A landscape with many peaks, sampled at points; each row gives a point and its height.
From any point a climber steps to the highest of the 3 points nearest to it. It stops when none of these is higher. Distance is the straight distance between rows; heights are no part of it.
K_227: -8,-18,9,28,-40,44,16,7,18,17,16,-5,18,-22  h=4.74
K_646: -23,5,-17,-28,5,3,-18,14,9,-10,-52,26,16,18  h=8.11
K_882: 5,22,28,56,-9,-42,23,-32,2,31,44,-37,-18,5  h=7.35
K_43: -25,7,10,2,-3,44,13,2,6,2,-56,30,9,-11  h=8.16
K_94: 9,-13,-5,-6,3,21,0,16,-11,10,1,8,16,-9  h=2.66
K_425: 12,-14,28,43,-37,20,12,11,9,18,24,-22,5,-11  h=1.91
K_697: -9,7,44,5,-5,62,-10,-3,1,-38,-81,23,-7,-28  h=6.01
K_390: 13,20,-15,-58,-2,-3,9,-67,-19,-5,50,17,15,-25  h=2.17
K_347: 1,26,13,34,3,-44,28,-40,1,40,52,-30,-10,11  h=6.69
K_258: 5,3,-1,-29,-21,39,11,-71,-3,-12,62,8,14,-32  h=2.03
K_434: 19,-10,22,28,-28,14,11,-6,-4,16,35,-13,4,-16  h=0.03
K_923: 10,26,-9,-19,20,-51,14,-39,-21,14,38,2,-4,2  h=4.12
K_131: 27,5,11,1,0,-19,8,-21,-22,6,34,-2,-3,-11  h=2.75
K_205: 18,-14,8,16,13,-1,1,25,-16,9,2,-9,1,2  h=5.27
K_928: -8,-6,-28,-34,0,22,-10,11,-4,-3,-22,29,23,2  h=7.59
K_351: -16,-8,-47,-65,-10,9,-31,7,6,-18,-13,46,19,13  h=7.25
K_243: -41,11,32,19,-25,62,20,-8,16,-13,-45,35,-1,-35  h=6.80
K_627: -3,22,-38,-11,36,-65,24,-31,-7,40,61,-25,1,17  h=2.76
K_365: -33,11,-19,-50,-7,6,-33,0,13,-28,-60,43,8,22  h=8.21
K_525: -21,5,34,52,23,9,10,42,17,22,-54,-30,-5,10  h=6.61
K_220: 10,-37,-20,-24,34,-63,-37,22,18,-40,-3,-22,-67,59  h=2.54
K_517: -25,-9,-37,-69,-8,0,-47,5,15,-21,-26,50,15,36  h=6.35
K_824: -13,-12,-33,-52,6,-16,-47,20,12,-19,-20,27,10,36  h=6.88
K_645: -39,-11,-4,10,-34,63,18,-6,17,7,0,18,25,-31  h=4.34
K_671: 13,3,22,23,-47,24,12,-31,11,1,49,-19,5,-22  h=1.57
K_908: 17,-15,22,33,7,4,7,31,-6,20,5,-18,-5,1  h=4.17
K_55: 3,22,4,15,16,-49,25,-39,-11,32,42,-22,-10,4  h=5.64
K_469: 17,-11,-26,-57,2,-30,-41,9,-13,-27,17,32,-4,21  h=5.26
K_552: -4,-6,-38,-52,-4,7,-26,17,-4,-14,-16,33,21,10  h=7.14
K_991: -2,-19,-23,-33,-9,44,7,-17,-7,-5,29,25,26,-31  h=5.04
K_360: 26,3,-3,2,29,-56,0,7,-23,-14,14,-9,-33,9  h=6.37
K_803: 16,-16,-10,19,44,-36,-11,48,-1,-16,-18,-36,-32,26  h=7.64
K_807: 28,2,-7,-22,16,-35,-11,-1,-25,-12,20,8,-9,0  h=5.25
K_872: 2,-17,-10,-9,-13,39,7,4,-6,9,11,15,20,-21  h=3.79
K_735: 5,-14,8,20,-3,21,6,27,-2,20,-6,-8,14,-1  h=3.28
K_252: 0,-11,4,-3,-40,50,8,-40,10,-5,54,0,13,-35  h=2.00
K_264: -31,7,-37,-54,-7,17,-20,-2,8,-24,-50,52,18,4  h=8.50
K_805: -21,11,27,45,47,-11,-6,29,16,-2,-84,-49,-22,14  h=7.24
K_801: -22,9,0,4,29,-17,-23,30,13,-13,-68,-16,-6,27  h=7.40
K_442: -31,11,-3,-17,-3,38,3,-7,3,-11,-60,36,12,-11  h=6.98
K_840: 16,7,30,48,7,-36,17,-12,-12,17,30,-28,-26,0  h=6.59
K_105: 6,9,8,-8,-30,28,15,-69,3,-3,59,-3,9,-25  h=2.09
K_957: 20,-10,-24,-46,-6,1,-14,-2,-19,-12,15,24,16,-8  h=6.21
K_281: 6,23,-20,9,38,-78,30,-16,-15,22,34,-17,-26,13  h=3.80
K_147: 25,-4,32,46,-2,-19,16,7,-11,15,32,-25,-15,-3  h=5.58
K_667: -14,2,-1,0,11,19,4,22,2,12,-43,8,15,8  h=7.01
K_769: -35,-7,-12,35,-71,65,17,-14,38,-20,34,-12,30,-42  h=4.28
K_981: 6,-16,14,46,36,-11,3,50,4,12,-29,-40,-16,17  h=7.20
K_41: -17,9,17,22,15,16,8,27,8,17,-55,-5,5,6  h=6.11
K_855: 8,-16,-42,-66,-13,22,-16,-12,-10,-20,21,39,25,-21  h=5.53
K_165: -12,18,43,16,11,32,-10,3,5,-21,-87,-1,-10,-8  h=5.99
K_724: 22,-1,43,79,-30,-19,18,19,6,13,28,-49,-22,-3  h=8.68
K_922: 17,6,-24,-19,34,-90,-7,3,-8,-22,12,-1,-64,35  h=8.77
K_155: 19,6,2,-27,-8,2,8,-46,-17,7,47,9,9,-20  h=2.51
K_483: 13,-9,-15,-15,17,-13,-18,32,-11,-6,-10,2,6,14  h=6.10
K_559: 17,6,29,62,-62,9,6,-9,15,4,38,-40,0,-14  h=0.45
K_405: -1,32,-6,-18,3,-18,20,-66,-2,25,56,-5,14,-2  h=3.20
K_329: -6,-10,-14,2,36,-28,-23,45,10,-14,-41,-24,-10,33  h=7.47
K_321: 30,-7,13,27,32,-37,10,25,-23,-2,8,-25,-29,10  h=7.19
K_11: 14,-17,-19,-24,31,-54,-35,28,3,-34,-1,-6,-39,42  h=4.81
K_52: 24,-10,2,-9,-3,7,4,-4,-18,4,23,5,9,-15  h=1.88
K_952: -21,1,24,46,-29,41,20,24,26,27,-18,-8,10,-10  h=5.68
K_199: -26,15,34,32,-11,38,16,9,19,16,-57,9,3,-14  h=6.77
K_942: 7,-8,-11,-2,18,-1,-8,34,-9,3,-22,1,10,8  h=6.24

Where does a climber stop that starts at each point below?
K_807: K_922
K_105: K_922
K_425: K_43
K_991: K_264
K_645: K_43
K_769: K_43
K_258: K_922
K_41: K_43
K_627: K_882
K_824: K_264

Call two points neighbours if one is among the 3 nearest of the other. Go from one point of each pair to the other, from neighbour to neighbour, staying as high as possible. Name the lowest point that can't be avoided.
K_882 / K_803: K_908
K_882 / K_724: K_840
K_264 / K_43: K_442
K_922 / K_803: K_360
